Each scene shows the same named points in several views. A view is turned or mirrored, shifted and resized as a whole, has a little noise and may leave points out.

Scene 1
View 1
doz: [  3   5  -8 -20  -8 -13  -6  14  11 -15  17  -4  -4   4   3  10   0  -5
   5   4 -11   7  -2  -8  14  -5  -6   2  -7   2   2  -5  -1   9   7   3
  -2  -3 -21  -2  -6 -15  -1  -8   1  15]
Kava: [ -4   0  -3 -10   7 -17 -16   2  -4   4   5 -11  -3   3  18   7  -1   6
   7   0  -8   0  -8   6   1   6  -1 -12   1  -4   4  -2  13  16  10   8
   7 -16 -14  11 -15 -12   9 -11  16  15]
Tof: [-13  -8   6 -13   8   3 -20  -8  -8  -1   2   3 -15   4  11 -11  -4  -7
  -1   3 -11   8   6   7  -1  -1   6 -13  -6   9   8 -13  -1   1  -6  -1
  -6 -21 -11  -8  -8   2   5  -3  15   6]
rufe: [ -5  -2   2 -15   5  -4 -18   2  -7   3   2 -11  -1  12   7   7   2  -7
   0  -4 -11   1  -7   2   3   6   2  -4   3  -1   3 -10   8   9   3  -5
   5 -16 -17   2 -12  -8   3  -3  14  22]
teg: [ -9  -7  11 -25   2  15 -21   2 -12   2  -3 -11   3  23  -9   7   5 -25
 -12 -12 -17   3  -5  -4   7   7   5   7   5   0   2 -23   1   1  -7 -24
   5 -17 -23 -13 -11  -3  -8   8  13  29]
Zov: [  3   4  -7 -18  -6 -14  -9  13   8  -9  13  -8  -2   6   6  14   2  -3
   4   1 -10   4  -6  -5  11   0  -4   0  -3   0   2  -5   4  12  10   1
   3  -5 -21   2  -9 -15   1  -9   4  18]
kana: [ -1   1  -6 -20  -9  -3  -6   7  13 -25  22   8 -17   0   2  -6  -3  -9
   4  11 -12  15  10  -9  14 -14  -2   0 -17  13   6 -10 -15  -2  -4   3
 -14  -4 -16 -14   4  -6  -3  -5  -2   4]
ner: [ -7  -5   4 -23  -5  12 -13   3   1 -15  10   4 -11  10  -6  -4   0 -21
  -6   2 -16  12   8  -7  11  -8   3   5  -9  12   6 -20 -13  -6 -11 -13
 -10 -11 -20 -20   0  -1  -8   4   4  14]
dumak: [  0   2  -5 -18  -5  -9 -10   9   7 -14  14  -2  -8   4   5   4  -1  -5
   4   5 -10   8   1  -5  10  -5  -3  -2  -8   5   3  -7  -2   7   3   2
  -4  -7 -19  -3  -5 -11   1  -6   3  12]
gino: [  3   6 -13 -13  -7 -23  -3  12  17 -20  24   3 -15  -7  13   3  -4   6
  12  15  -7  11   4  -5  11 -11  -7  -7 -14   7   4   2  -3  11   9  16
  -7  -2 -15   2  -2 -16   5 -15  -1   3]
nok: [ -5  -3   1 -15   4  -6 -16   2  -6   1   3  -9  -2  10   7   6   1  -5
   0  -4 -11   2  -6   3   3   5   1  -4   2  -2   3  -8   7  10   6  -4
   5 -15 -18   2 -13  -9   3  -4  14  19]
Nises: [ -1   2  -6 -14   0 -16 -10   7   6  -8  13  -5  -7   1  12   5  -1   2
   7   5  -9   5  -2   0   7  -2  -3  -7  -6   2   4  -4   3  12   8   7
   0  -9 -17   4  -8 -13   5 -10   7  11]
sidom: [ -8  -4   0  -7  11 -13 -19  -4  -7   8   2  -6  -8   3  20  -1  -3   5
   6   1  -8   1  -5  11  -4   6   1 -17   1  -1   5  -3  12  13   7   8
   5 -21 -11   8 -14  -7  12 -10  19  11]
tafos: [ -9  -5   5 -14  12  -6 -24  -2 -15  16  -6 -18   4  14  11  11   1  -3
  -2 -11 -10  -4 -14   8  -3  14   4  -8  10  -8   3  -9  19  14   8  -6
  14 -22 -18   9 -20  -9   7  -5  23  26]
tad: [ -7  -4   6 -22   0   9 -17   3  -6  -5   3  -6  -3  15  -3   3   2 -19
  -7  -6 -15   5  -1  -4   8   2   3   4   0   3   3 -19  -3   1  -5 -15
  -1 -14 -21 -11  -7  -4  -5   3  10  21]
View 2
doz: [  4   2 -14 -10   3   8  10  -6   0 -12   1  17   2  -1  -6  -7   2  -1
   6   1  12  -1  -1  20  -1   0   3   8   2  14   7 -13   4  -8   5  -9
  -8  11   7  -3  -2   5   4  -4  -2   1]
Zov: [ 5  3 -9 -9  6  5  6 -7  2 -9  2 16  3 -2 -4 -6  6  2  3 -3  9 -2 -2 17
 -4  2  2  6 -2 14  6 -9  4 -8  1 -8 -7  7  7 -3 -4  8 -2 -6  1  7]
Kava: [ 12   7   4   4   9   1  -2   0   6  -6   1   4   2   2  -3   0  17   5
  -6 -11   8  -3  -4   5  -8   7   2   1 -14   5  -1   1   2  -7   0  -4
   2  -1   1  -1  -4   7 -13  -3   5  21]
sidom: [ 14   6   3  13   2   0  -2   5   7  -7   3   0   3   6  -4   3  18   3
  -6  -8   8  -7  -3   4  -8   7   2   4 -15   0  -6   8   2  -8   5  -6
   8  -1  -4  -1  -1   6 -15   2   6  24]
ner: [  1  -4 -24  -1 -25   6   7  -1 -11 -13  13  22   6  -5   2   2  -4  -3
  14  17  10 -12   9  30  -3   6   3  21  13  -4  -6   6   8 -11  22 -15
   4  10   1  -6   7   7   6  10   3  -4]
Tof: [ 11   2 -10  16 -17   2   1   7  -1 -11   9   5   5   5  -2   6   8  -2
   3   7  10 -12   3  15  -6  10   1  15  -2 -10 -12  13   4  -9  19 -11
  13   4  -8  -4   6   5  -8  11   6  14]
kana: [  4  -6 -26   1 -13  11  17   2  -1 -19   1  12   4   7 -12  -7  -5  -8
  12  14  18  -7   2  27   6  -3   3  18   9   6   2 -12   5  -8  19 -10
   0  18  -3  -3   8  -2  12   5  -4  -3]
teg: [ -1   5 -10  -7 -20  -2  -5 -11 -14  -2  21  33   5 -18  19  10   5   7
   7   6  -2 -13  11  24 -16  15   2  15   9  -4 -10  20   8 -12  11 -16
   1  -2  11  -8  -1  22  -8   7  12   2]
dumak: [  6   0 -15  -3  -2   7   8  -1   0 -13   1  13   3   2  -6  -5   3  -1
   6   4  12  -5  -1  19  -1   1   3  10   2   8   2  -7   4  -8   9  -9
  -2   9   3  -3   1   4   1   0   0   5]
Nises: [  9   2  -8   1   5   5   6   0   5 -11  -1   8   2   4  -8  -5   8  -1
   1  -2  12  -3  -3  13  -1   1   3   7  -6   9   2  -7   3  -7   5  -7
   0   7   1  -1  -1   3  -3  -2   1  11]
nok: [  7   6  -2   0  -2   0  -2  -4  -1  -6   8  15   3  -4   4   3  12   5
  -1  -3   5  -7   1  13 -10   9   2   7  -5   2  -5   7   4  -8   4  -9
   1   0   5  -3  -2  11 -11   1   6  14]
rufe: [  7   6  -3  -1  -4  -1  -3  -4  -2  -5  10  16   4  -5   5   3  12   5
   0  -3   3  -7   2  13 -10   9   1   8  -5   2  -5   9   5  -9   5 -10
   1   0   5  -4  -3  13 -11   1   8  13]
tad: [  2   1 -14  -4 -17   1   1  -6 -10  -7  15  25   5 -10   9   5   4   3
   9   8   3 -12   7  23  -9  11   2  15   7  -2  -6  11   7 -11  14 -14
   2   3   6  -6   1  14  -3   6   7   2]
tafos: [  9  12  10   1   1  -6 -11  -6   0   0  11  15   3  -8  11   9  20  10
  -7 -12  -2  -7   1   6 -16  15   1   2 -13   1  -7  17   4  -9  -2  -9
   4  -9   7  -4  -6  18 -22   0  12  22]
View 3
kana: [  1  17  18 -12   8 -13   5   5   0  11 -17  -5  -5  27  -6 -13  -8  14
 -11  17 -29 -17  -2   2  27  -7 -17  30 -16   0   7   9  -9  -6  17 -12
   2   9  14   5  -6  11   4  -3  -8 -16]
ner: [  8  30  31 -28  11 -12  14  -3   7  21  -9 -23  -2  20   4 -12 -12   3
 -14  21 -24 -13   0   0  18 -15 -25  21 -13   4  15  -6   2   5  11   2
  20  10  -5   6   4   3   8 -10   5 -20]
sidom: [-15   7  -3   2   2   6  -5   1  10  19   2   1   3   3   6  16  -3  -4
  -3   8  -9   1  -5  20 -12   7  -5 -13  -1  18  -5  -8  19   7  -3  -6
  22 -12  17  -6 -16 -17   6  28   6   0]
doz: [  0   4  15  -9   5  -8   2   2   2  14 -17   2   3  12 -16 -12   4   6
 -11  -1  -2  -8  -2 -15   8   4  -8   8 -14   5  -2   8   0   1  18  -1
   7  -1  20   8  -9   5   2   0  -3 -14]
Zov: [ -2   3  12  -8   4  -3   1   1   3  16 -14   3   8   7 -15  -8   5   3
 -10  -4   2  -4  -1 -13   0   5  -4  -1  -9   8  -3   5   5   4  15   2
  11  -5  20   6 -10  -1   2   5   1 -13]
dumak: [ -1  10  13  -9   6  -6   2   2   3  16 -13  -1   1  14  -9  -7  -1   5
 -11   5 -10  -9  -2  -3   9   0 -10  10 -11   6   2   4   1   1  13  -4
  11   0  16   5  -8   2   4   3  -2 -12]
tad: [  6  22  24 -25   8  -4  11  -4  10  26  -3 -20   7   6   1  -4  -5  -7
 -13   8  -6  -3   2  -5  -2  -7 -18  -2  -9  10   8 -11  13  13   8  10
  29   0  -1   5   2  -7   8  -1  13 -15]
nok: [ -5  11  11 -11   4   1   2  -2   8  22  -2  -6   6   2  -1   2   0  -6
  -7   3  -1   1   0   1  -9   2  -8 -11  -5  14   0  -9  16  11   5   6
  25  -8  10   3  -8 -12   6  12   9  -9]
rufe: [ -2  13  13 -14   3   2   4  -4  10  23  -1  -9   9   1   0   4  -1  -8
 -10   4   0   2   0   1 -10   0  -9 -12  -5  14   2 -11  18  11   5   7
  28  -8   7   3  -5 -13   7  12  12 -10]
tafos: [ -7  10   7 -10   2   9   1  -7  14  28   5  -9  13 -11   3  12   1 -16
  -7  -2  11   8   0   4 -25   7  -5 -29   1  21  -2 -19  29  18  -2  13
  36 -16   6  -1  -7 -23   7  21  18  -6]
Tof: [ -8  23  10 -12   6  -2   3   0   9  21   3 -14  -2  13  17   8 -13  -3
  -7  24 -28  -7  -4  26   4  -7 -18   6  -4  12   6 -13  12   5  -2  -7
  25   0   1  -5  -6 -11   9  16   8  -8]
teg: [ 12  29  33 -36   8  -4  17 -11  16  31   1 -30  11  -1   3  -5  -7 -15
 -15   8  -2  -1   5 -11  -8 -11 -21  -8  -9  11  14 -20  17  19   7  21
  39   0 -13   7  10 -10   9  -7  21 -20]
gino: [ -8   0   5   3   3  -8  -4   9  -3   7 -19  12  -2  20 -15  -8   3  15
  -8   4 -14 -11  -5  -2  15   6  -4  15 -13   3  -4  16  -5  -7  16 -13
  -1  -1  30   4 -17   7   2   9 -11 -10]
View 4
kana: [  4   7 -17  12   8   3  -9  -5  -5   1 -15  -5  12   0   6  -4  21   8
  -1  13 -10   2   5   8  24  -1 -20 -16   2   0   2   5  10  -3   0   3
  11 -16  12   8  -1  -2  -1   2  -1   8]
tad: [  2   4  -7   6  26   8  -9 -20   9   4 -11  12 -10   6   2   3  15  19
   3  12  -5  -1  -1   2   8  14  -5 -10  11  -5   7  11   6  -2  -2  -6
  -1   6   1   0   8  13   4  -9  -8  -2]
rufe: [  8  -4   2   0  18   0  -3 -14  12   1 -14  10 -11   3  10   7   1  10
   4  11  -5   3  -8  -4   3  17   4  -1   4  -5   4   7   6   0  -2  -3
   2  10  -9  -1   7  14   5  -7  -6  -2]
dumak: [  7   0  -8   5   8   1  -3  -9   2  -2 -15   2   2   2  10   2   8   6
   1  11 -10   4  -1   0  13   9 -11  -6  -1  -1   0   6   9  -3  -2   4
   6  -4   2   4   2   7   1  -2  -2   5]
Nises: [  9  -4  -1   2   3  -5   0  -4   4  -4 -17   1   3   0  14   4   1   0
   2  11  -9   7  -6  -3  11  10  -6  -1  -5  -1  -2   4   9  -2  -2   5
   8  -2  -5   3   2   8   1  -1   0   5]
teg: [  2   3  -6   5  34  12 -10 -28  14   5  -9  20 -19   8  -1   5  15  25
   4  12  -5  -3  -2  -1   2  21  -1  -9  18  -6   9  14   5  -4  -3  -9
  -6  15   0  -2  12  19   5 -15 -13  -5]
Kava: [ 11  -8   9  -3   6 -10   2  -3  10  -2 -18   5  -6  -2  17   8  -8  -1
   4  10  -6   9 -12  -7   4  15   8   5  -6  -2  -1   3   6   3  -1   2
   8   6 -16   0   2  13   6  -2  -2  -1]
gino: [  9  -2 -10   5  -4  -7   2  -1  -4  -7 -17  -6  12   0  15   0   4  -3
  -1   9 -14   8  -2  -1  18   4 -17  -5  -9   2  -6   2   9  -4  -2  11
  12 -12   2   6  -3   2  -2   1   3   9]
tafos: [  8  -8  13  -5  20  -5  -1 -15  19   2 -15  15 -19   2  13  12  -9   8
   6  11  -1   5 -14  -8  -4  23  17   6   2  -5   5   8   5   3  -3  -4
   0  20 -20  -4   9  21   8  -9  -8  -7]
sidom: [  8  -7  14  -3   9 -10  -4   0  12   4 -19   1  -7  -3  17   7  -4  -1
   6  14   1   7 -12  -3   6  12  14   3  -5  -4   3   2   5   6   2  -4
  10   5 -19   1   3  11   8   1  -4  -5]
ner: [  0  10 -15  11  25  11 -14 -16   4   6 -10   5  -2   5  -1  -1  25  20
   1  14  -6  -2   5   8  18   5 -14 -18  14  -5   8  10   7  -3   1  -6
   4  -6  11   4   5   5   2  -5  -7   1]
nok: [  7  -4   3   0  15  -2  -3 -12  11   1 -15   9 -10   2  11   7   0   8
   4  11  -5   4  -8  -4   4  17   3  -1   2  -4   3   7   6   0  -2  -2
   3  10  -9   0   6  14   5  -6  -6  -2]
Zov: [ 10  -5  -8   3   5  -2   4 -13   3  -7 -15   6   0   4  12   4   0   4
   0   6 -15   5  -6  -6   6  14 -12  -2  -4   1  -4   7   8  -5  -5   9
   3   2  -1   2   3  10   0  -6  -2   6]
View 5
tafos: [ 13   0  -6  -1   4  -2  21 -42  -2  14  34   5  34  12  -3   9  -4 -10
   2  11 -12 -13  -4  -9  13  14  -5  16   3   8   1   3   1  15  -1  -7
  11   0   2  -6  27 -15  -3  16  16  -9]
Kava: [ 10  -1   4   5  -2   6  16 -23   3  22  25  -4  30  11 -11  -6   1  -8
   7  20 -13  -3   5   3   6  16  -3   3  -5  17   2  -3   5  21  -5  -3
  -2  -3   6  -6  11 -14   7   5   1 -11]
nok: [ 13  -1  -3  -2   2  -3  12 -26  -5  14  22  -1  21   2  -6   0  -2  -9
   1   9 -11  -7   3  -6   8  10  -2   8  -4   2   8  -2   5   9   2  -3
   2  -4   3  -4   9  -8  -2   3   3 -15]
Zov: [  5   8   6  -6  -5   3  -6 -14  -7  17  13   2  14   1  -9 -10   7 -16
   3  13 -11   1   7  -3   9  18   4   1 -13   7  11  -3   8  15   6   0
 -11  -8  -8  -5  -8  -6   2 -10  -8 -13]
Nises: [  9   0   7   2  -4   2   5 -10  -1  19  15  -8  16   0 -12 -12   2 -10
   5  18 -11   0  11   3   4  15   1  -3 -12  10   8  -6  10  15   1   1
  -9  -7   4  -5  -5  -6   6  -7 -11 -17]
doz: [  4   7   7  -7  -5  -1 -11  -6 -10  16   8   0   7  -4  -9 -13   6 -14
   3  12 -10   3  11  -3   6  15   5  -2 -16   3  14  -6   9  11   7   2
 -16 -11  -9  -4 -15  -2   3 -15 -15 -17]
ner: [ 17  -7  -6 -10   1 -21  -2  -9 -16   1   1 -11  -6 -24  -2  -3  -7  -3
  -8  -7  -8 -12   8 -14   3  -7   2   2  -7 -28  21  -3  11 -13  10  -1
  -6  -5   8  -2 -12  13 -11 -13 -13 -32]
dumak: [  8   1   6  -2  -4   0  -2  -7  -5  16  10  -6   9  -5 -11 -11   3 -10
   4  13  -9  -1  11  -1   3  13   2  -4 -13   2  11  -6  10   9   4   1
 -13  -7   2  -4 -11  -1   4 -12 -14 -20]
teg: [ 14   3 -13 -18   6 -21   1 -33 -21  -1  17   7   8 -14   5  11  -5 -12
 -10  -8  -9 -16  -3 -24  13   1   1  17   1 -25  16   4   3  -8  13  -5
   6  -3  -5  -2   7   3 -19   0   5 -21]
rufe: [ 13   0  -4  -4   2  -6  10 -28  -7  12  22   0  21   2  -4   2  -2  -9
   0   8 -11 -10   1  -9   9   9  -3  10  -3   0   7   0   3   9   2  -3
   2  -3   3  -4  10  -5  -4   4   4 -15]
Tof: [ 22 -17  -5   8   3 -11  23 -15  -1   9  14 -21  14  -8  -8  -1 -12   4
  -1   4 -10 -13   9  -3  -1  -4  -7   0  -1 -12   9  -5  12  -2  -5  -1
   3   0  27  -3   5   2  -1   1  -6 -27]
kana: [ 12  -6   6  -2  -4 -10  -8   7  -9  10  -4 -17  -5 -20 -11 -16   0  -4
   0   6  -8   1  17   0  -2   2   3 -11 -15 -13  18  -9  16  -3   5   4
 -17  -9   9  -2 -27  10   2 -23 -27 -32]
tad: [ 16  -1  -8 -11   3 -17   2 -24 -15   3  12   1   6 -13   0   3  -4  -9
  -7  -3  -9 -12   1 -16   9   2   0  10  -3 -19  16   1   6  -6   9  -3
   2  -2   1  -2   2   3 -12  -4  -2 -23]
gino: [  5   1  13   2  -9   5  -6   5  -2  22   6 -12   9  -2 -16 -21   7  -9
   8  19 -10   7  17   9   1  15   4 -12 -19   9  13  -9  13  15   1   3
 -20 -10   2  -5 -20  -2  10 -17 -23 -21]
View 6
doz: [ -2  -1  -4   7  15 -10   5 -12  23   0 -10  -7   7  -4  -2  -7  14  -4
   5  -8  -1   2   0  -1   8  -4  -6   7  -4 -16  -6   2  -3   7  10  20
   6   1  -7 -24  18  -4   0 -11  12   1]
sidom: [-11  19 -21  20  -7  -4  -5   3   0   3 -12  13  -2  -5   3 -11  15  11
   4  -6  -7 -12   4   5  17  -1  15   1  14  -7  -6 -11   2  -7  19  -2
 -13  -4  14  -1  -4  -6   7   9  14   1]
tafos: [-11  24  -4   7 -21  -7   3   8 -13  13 -19  23   6  -1   3 -16  16  18
  -1  -9   4  -5   2  12  19   3  -3   5  13 -15 -15 -20  -8 -18  19  -2
   1   2  22   8  -9  -4  -1  13  13   9]
dumak: [ -2  -1  -8  10  12  -9   5  -9  15   1  -6  -4   5  -4   1 -10  14  -3
   6  -7   1   0  -2  -4   8  -3  -4   4   0 -12  -8   4  -1  -1  10  13
   7   3  -4 -16  14  -1   3  -8  10   0]
gino: [ -2   0 -13  16  19  -8   1 -15  31  -5 -10 -11   3  -6  -3  -2  13  -6
   6  -7  -7  -4   1  -3   8  -6   2   3  -2 -15  -1   4   1  16  12  19
  -5  -4  -9 -29  22  -5   5 -12  17  -3]
Kava: [ -9  19 -13  16  -7  -5  -2  -1   6   4 -18  13   2  -4   0  -8  15  10
   2  -9  -5  -9   4   9  16   0   6   3  11 -14  -7 -14  -3   1  18   5
 -11  -5  12  -8   1  -8   3   8  19   5]
ner: [  1 -14  -6  -1  18 -11  13  -5  -4   5  11  -9   8   0  10 -21  17  -7
   9  -1  15   7  -7 -13   2  -6 -11   4  -4  -3 -16  15   2 -28   1   8
  33  16 -10  -6  11   9   5 -15  -9  -2]
tad: [ -2  -2  -3   0   5 -10  11   1  -8  10   0   2   8   0   8 -21  18   1
   5  -4  12   5  -5  -4   8  -1 -11   5   2  -7 -17   3  -3 -27   6   4
  26  13   1  -1   4   6   2  -5  -2   3]
Zov: [ -4   6   0   7   4  -9   5  -9  18   4 -16   1   8  -2  -2  -8  14   2
   2 -10   2   1   0   6  10  -1  -9   7  -1 -19  -9  -5  -7   4  13  18
   6   1   2 -18  14  -4  -1  -4  15   6]
Tof: [ -6   2 -27  15   7  -6   0   2  -7   1   5   4  -3  -3   9 -18  16   2
   9   1   0  -6  -2  -9   9  -5  13  -2  12   3  -9   5  10 -23  10  -5
   4   5   3   2  -1   2  11  -1   0  -4]
kana: [  1 -14 -16  10  29  -9   7 -12  20  -5   6 -17   3  -5   5 -11  16 -12
  11  -1   1   2  -3 -14   2  -8   0   2  -5  -4  -6  18   7  -3   6  15
  13   7 -17 -24  21   2   7 -19   2  -5]
rufe: [ -7  12  -6   7  -6  -8   4   2  -3   9 -10  11   7  -1   4 -15  15   8
   2  -8   5  -2  -1   4  13   1  -5   6   7 -12 -13  -8  -4 -15  13   4
   9   5  11  -1   0  -1   1   4  10   5]
Nises: [ -5   7 -12  14   7  -7   1  -7  17   1 -12   0   3  -5  -1  -8  14   1
   4  -7  -4  -4   1   2  11  -2   2   4   3 -14  -6  -3  -1   5  14  13
  -4  -3   1 -17  12  -5   4  -4  16   1]
nok: [ -7  12  -6   8  -5  -7   3   1  -2   8 -11  10   6  -2   4 -14  15   8
   3  -7   3  -3   0   5  13   1  -3   3   6 -12 -12  -8  -4 -12  14   4
   5   4  10  -4   1  -3   1   4  10   5]

In a view up to two points have been moved. Name them for each view, in the order of its rows, or write none.
view 1: gino
view 2: none
view 3: tad
view 4: none
view 5: dumak, teg
view 6: doz, ner
